Each row is a point on a landscape with many peaks, with its height.
A climber steps from a point to whichever of its 2 nearest points has the largest rise for the distance, and stops where none of them is higher. Distance is the straight distance between rows; heights are no part of it.
fidol height 4.61: [-22 -41   2 -10  -9   9  61   2   9  -7 -37  32  24 -31  43   4  60  -2
  11 -23]
gefo height 4.31: [ 20 -46   9 -23 -11 -15  46  24   6   6  31 -34 -62 -41  -6   6   0   6
 -11  25]
Tidu height 4.17: [  9  -7  25 -40  -6   2  81 -16 -14  12  -1  25  -3 -49 -34 -10   2   1
  10  23]
Vaf height 3.33: [-13  13  -9 -11  15  26 -34 -68  16  11 -40   6   2  10 -35  32  20 -27
 -20 -23]
piru height 7.15: [ -5  -4  -4   2   0 -13  58 -14 -16 -37 -30  32  -8   6 -25  43  -2  -9
 -33  48]
Vel height 5.17: [-47 -55 -13 -22 -26 -33   9  14   2 -28  -5 -14 -32  -9 -34  11  69  26
   1 -43]
zokos height 0.95: [ 27 -54  14 -12  -7 -30 -34  38 -22   8 -15  18 -18 -21 -24 -42 -36  35
 -15 -11]
Sivis height 4.09: [ -9 -12 -23   4 -33  -3 -41  -9 -15  37 -10 -22  48 -41   9 -14  38 -61
   6  71]
ruki height 5.96: [-47 -12  -6 -14  28  -9  20 -24  22  20  -5  46  11  10  24  -6  -4  25
   0  12]
bomip height 3.51: [ 30  38 -23 -27   3  27 -41  22  28 -21  12 -19 -14  48  48 -38 -23  -8
   5  -5]
zufa height 0.44: [ 43 -88  16 -28 -22 -62 -15  25 -50   8  -6 -20 -11   6 -27  -2 -23  11
 -39  -3]
ped height 3.53: [-19  46 -28  36 -14  -7 -20  -2   5   6 -15  21  22   5 -18  33 -22  41
  11  -7]
sak height 5.57: [ 56   4  -4   4  44  61   8   9  -5 -41 -28 -18  20  -6   1  38 -14 -10
  -1 -18]
pid height 2.71: [ 33 -18  10  20  14  15 -43 -65  28  24 -20  20  37 -13 -24  -2 -18 -23
   8 -23]
Fubaz height 3.77: [-24  -3 -12  -1   3 -41  -8  10  -1  28  21  14  46 -26  37  27  60 -80
   9  13]
saze height 6.62: [-40 -14   8   3  14  22  44 -37 -14  -6 -26   5   6  -6 -24 -14 -10  58
  -3  31]
lar height 5.67: [-31  16  23 -30  -3  18 -14  -2 -14  12  27 -23  11  -5  -3  -5  80 -49
   1  20]
zug height 3.15: [ 17  27  22 -12   5  57  26  22 -12  25  14 -26  -4 -48  12 -36 -11  20
  37  -2]
duvif height 0.83: [ 52  54 -12   2 -31   4 -51  15  -1  10  17 -13  16 -13 -16  -8 -17 -21
  34 -40]
mizos height 6.21: [-51 -32 -33   7   4   2 -55  -4   0 -12   3 -21 -36  20  23   8  41 -12
   3 -34]
Palet height 4.57: [ 20  32 -20  25 -33  21 -64  -3   7   2  42 -35  -8  59  44 -39  -6 -14
  15 -29]
rami height 4.95: [-15  23  25 -39  51  14 -23  26  -8  17  10  -1  35   0  -5  23  38  -5
  -8 -54]
ruze height 2.14: [ 10  45 -27 -19   0   6 -59   1  56 -14 -23 -28 -40  17 -20 -24 -39 -28
  -9 -49]
bufi height 1.80: [ 29  11  29  20  13  27 -57 -12  -1  33  10 -30  41 -18 -13  -9   3  -3
  14 -48]
Rez height 4.26: [-30  46 -22  23 -36   8 -33 -20  -7  -3  -9   0  33  35   7  32  30   3
   8  19]
Zife height 8.02: [-50   8  -2  20  40  15 -61   8   2  16   0 -53  36  10  25  39  38  -9
 -18   6]
fisa height 2.03: [ 27 -47   7  26  21   7 -21  -6  11 -12  57  -1  -3 -13  10  -9 -13 -12
  44   0]
keba height 6.44: [ 16  23  -8  12  22  49  43  -4 -16 -54 -34  -8   9  16 -26  29 -16   5
 -11  42]
mit height 6.46: [ 23   0 -32 -42  23 -24 -12 -11  34  24  10 -10  45  21  21   4 -49  63
   7 -21]
Tosu height 5.97: [ 16   8  -7   9  11   9   1  16 -15 -41   9   9  14   8  12  54  11 -26
  13 -16]
divet height 3.60: [-15  36  27 -14  27  -8   7  27 -10 -11  60  36 -21  47  28  -3  17 -12
  -7  -2]
seko height 7.18: [ 19 -73   0   5  -7 -25   5  54 -12 -45 -42  32 -12  -8  18 -16 -14  -1
 -21  35]
lazu height 3.25: [ 30  10 -19  21 -15  36  14 -60   0  14  -2  -3 -27 -24   5  21 -11 -39
  20 -17]
zono height 2.13: [ -1 -10   0 -16   6 -29  12  22 -25  -2  -6  -9 -57  48  20  -5 -40  27
 -51  30]
suma height 3.46: [ -1  21  -3  32 -11   4 -17 -20 -30  23   8 -38  81 -26 -17 -26  22 -41
  34  46]
Bado height 4.90: [-23  -8   8  -6 -10  10 -35  22  10  16   2 -24  -1 -52   0   0  40 -40
  26  33]
komin height 2.04: [-41 -24 -13  16  16  34  18   0   4  -3 -26  -7 -49 -30  32  17   8  19
   3  -7]
vab height 3.81: [ 11  21 -17 -19  17  10  14 -65  36   4 -18  16  -9  30 -15  50 -22   4
 -42   1]
vunas height 1.05: [-23  44  12  33  41  16  -4  48  15 -23 -21  -7 -15 -16 -26  -7 -37  39
   7  13]
poki height 4.15: [-22 -34  -1   4   9 -20  11  -5   7  15 -32   4  49 -45  31  16  54 -60
  33 -40]
fuma height 6.35: [ 65 -41  -1 -37   2  15   7  -4 -23 -29  23   0 -18  29 -17 -12 -14  -9
 -15  16]
kab height 2.19: [ 11  89  38   2 -29  31  -2 -16  15  22  52 -24  15  21  -8 -35  16 -13
   6 -32]
fozit height 8.12: [ 48  -9  -2  11  24 -30 -19 -15  52  -2  17  15  29  42  19 -17 -56  24
 -13 -43]
sul height 6.20: [ 47  33  20  39 -21  -7 -45  -4  47   1  35  10   6  36  15 -42 -30  -8
  -9 -49]
nevu height 6.91: [-74 -18 -12  15  -5 -11 -54 -13 -20  32  10 -34   0  18  19  27  70 -15
 -25   2]
Beniv height 6.37: [  7 -84 -39 -16 -35 -46  29  17  18 -26 -20  -4 -18 -20   1  -9 -10  18
  13  19]
kuv height 8.25: [ -7 -37  18  22  -9 -11 -19  40 -19 -42 -21  57 -18  12 -13  20  26 -18
 -34  20]
zati height 5.90: [  9  19   7  65 -44   5  11 -16  -7 -29 -24  22  15  30 -45 -42 -23  32
 -12 -13]
vem height 5.35: [  5  35  14  32  19  -9  27  -2 -19  -6  28 -11 -35  12 -32  78 -20  11
 -32  11]
Bal height 2.82: [ 23  -2  11 -15 -16 -30  15  65 -25  -5  43  13 -45  31  28  -5  -8   5
 -24  25]
nimi height 7.27: [-31   4   8 -12 -55   5 -50  19 -45   5 -18  26  -3   6  13 -51  41   8
   8  -2]
fomu height 1.72: [ 25 -15   2 -17 -30 -38  16  -8 -29  34 -15  43 -26  41  35 -25 -47  24
 -43  42]
Rabud height 4.66: [-24 -15  15 -49 -22  14  52 -14  12 -11   6   5 -14 -39 -47  20  67 -12
  12  14]
Gil height 2.36: [ 33  28  25  -6  25  14  23   5  19  17  15  -1 -29 -18 -10 -34 -50  26
  -5 -20]
pul height 7.50: [  2  27  22  31  -4  33  56 -12 -17  12   6  26  24  -6  -8 -11 -22  58
  15  45]
giz height 2.11: [ -5  30  -2  30  13  14  22 -22  37  26 -26  18 -19 -35  13 -25 -54   8
  13  10]
zuv height 6.31: [-42  16  -4 -18  37   7 -29  39  -3   6  12  -5  45  -4  23  43  31  43
   5  -6]
batef height 6.19: [-24 -17 -32  -9 -32 -14 -30   6  -7 -14   4  29  -5  41  32 -38  -3  21
   8   0]
Rufe height 5.72: [-26 -69 -38  -2 -18 -30  -1  36   8 -53  13 -31 -45  -8  -8 -13   7  30
   7 -27]
kanat height 1.16: [ 22   9  -7  -3 -33 -15  -9  -6  -3  32 -21  82  20  -1  36 -10 -21  16
  -5  25]
kuvo height 3.72: [ 34  14  -5  -6 -10 -15  65 -43 -29  23 -20  12 -26 -31 -21  10 -35 -15
   1  -6]
kovon height 7.38: [ 10  32  20  42  18 -47  55   7 -20 -19 -34  -7 -27  29 -35  -8 -53 -14
 -39  -6]
Putu height 4.43: [ 15  38  -9 -34  32 -16  29 -37   3  18   3  -7 -51  -2 -41  68 -37   2
 -32 -11]
Nuli height 5.06: [-51 -28  21 -20 -10 -21  21  -1   2 -11  10 -10 -18 -31 -40  -3  83 -39
  20 -37]
tezo height 6.34: [-36  23  10 -25  -3  10 -11 -14 -15  -7 -15  29 -22   4 -11 -30  32 -30
  -6  -7]
divon height 4.36: [ -2  22   5   6 -11  44 -20  41 -24  27   4 -26  48 -22  34 -10  15  48
  47   8]
temuz height 4.67: [-12  38  20 -18  25 -16 -33  17   6  22  33  16   5   3  42   3  32 -69
  -7  10]
vuzi height 2.76: [ 23  82   5  18 -30  47  24 -59   8  25  15 -29   4  -7 -15  -5   7 -36
  29 -15]
nug height 5.18: [-32  -3 -10 -46 -11 -11  35  33   8   4  -4  34  27 -25  22  -5  34  21
  25  -3]
Kabef height 7.31: [ 39 -37   8 -41  21 -20  37  11 -15 -43 -21 -15  11  30 -34 -38 -48   0
 -10   6]
gunug height 3.04: [-15  48   5   7  28  29 -41  24  18  25 -25 -32  85  -2  13 -24  13  10
  28  19]
luk height 8.15: [  1  17  24  -9  31 -26  53  -4  -2 -22 -38 -17  24  62 -29 -19 -48  22
 -38  29]
ganu height 2.41: [-24 -35 -14  15 -13  19  23 -27   4  22  32 -13 -57 -32  43  37  35 -13
   8  -3]
vaza height 6.64: [ 19  -4  16  52  19 -22  24 -27   5 -24 -21  17  -9   0 -57 -53 -59  10
 -14 -11]
zole height 6.36: [  5   0  -1  23 -26 -34  29 -25 -57   2  -7  12 -12  29 -31  49 -21  20
 -40  15]
bakud height 2.70: [ 21  48 -15 -25   8  -6  -5   5  56 -27   7   1 -31  44   2 -62 -50  -1
 -23 -29]
nav height 1.46: [  7 -62  27  12  25  -4 -24   4  -4 -21  13  19 -26  -4 -22 -38  -2   6
   4 -17]
vapur height 5.19: [-32 -18 -29  -6 -29   5 -40  -9  -4  -1  23   3   6  31  11  27  17  56
  17  29]
kada height 5.20: [-15   0 -14 -43  51  19 -25  -4  38  17  -4 -33  43 -10   5  12 -15  41
  23  -8]
mubuv height 2.80: [ 22 -36  15  44   0   5 -27   2  -8 -14  19  -6  68 -30 -15 -20   5 -32
  62  27]
lidi height 2.81: [-13 -20 -27  10   8  20   7 -58   0  31  42 -35 -28 -11  33   0   3 -28
  37 -43]
kubav height 2.74: [-11  67 -22  40 -17  23   2 -28  55  13 -27  -6  26  -7  15  14 -39   2
  18 -14]
mor height 3.62: [ 11 -29  32 -12 -29 -61  54  55 -36  15  11 -30 -52   3   8   8 -10 -13
 -34  35]
burag height 5.25: [ 58 -47  13 -40   9  22  22  21   2   2  23  -3 -22 -29  26   1   6 -16
  -3  -7]
Ralag height 1.58: [-33  -4  -4  23  18  -2  16  36   4   9 -14  -6 -21 -41 -11  35 -28  41
  -7  34]
molig height 7.12: [-10 -27  -9  31 -23 -26  -1  28   4 -47  -5  42  20   3   3  66  55 -16
  -3  13]

For each start below, name the point where the climber stops.
Bal: luk
giz: nimi
bufi: piru
kuvo: kuv

Call two points neighbours if one is among the 2 nearest of the other. Go from one point of each pair to the other, from neighbour to neighbour, staying as high as possible. Name the lowest point that can't be avoided.
nimi and luk: ped
kuv and piru: sak
Zife and fozit: kada
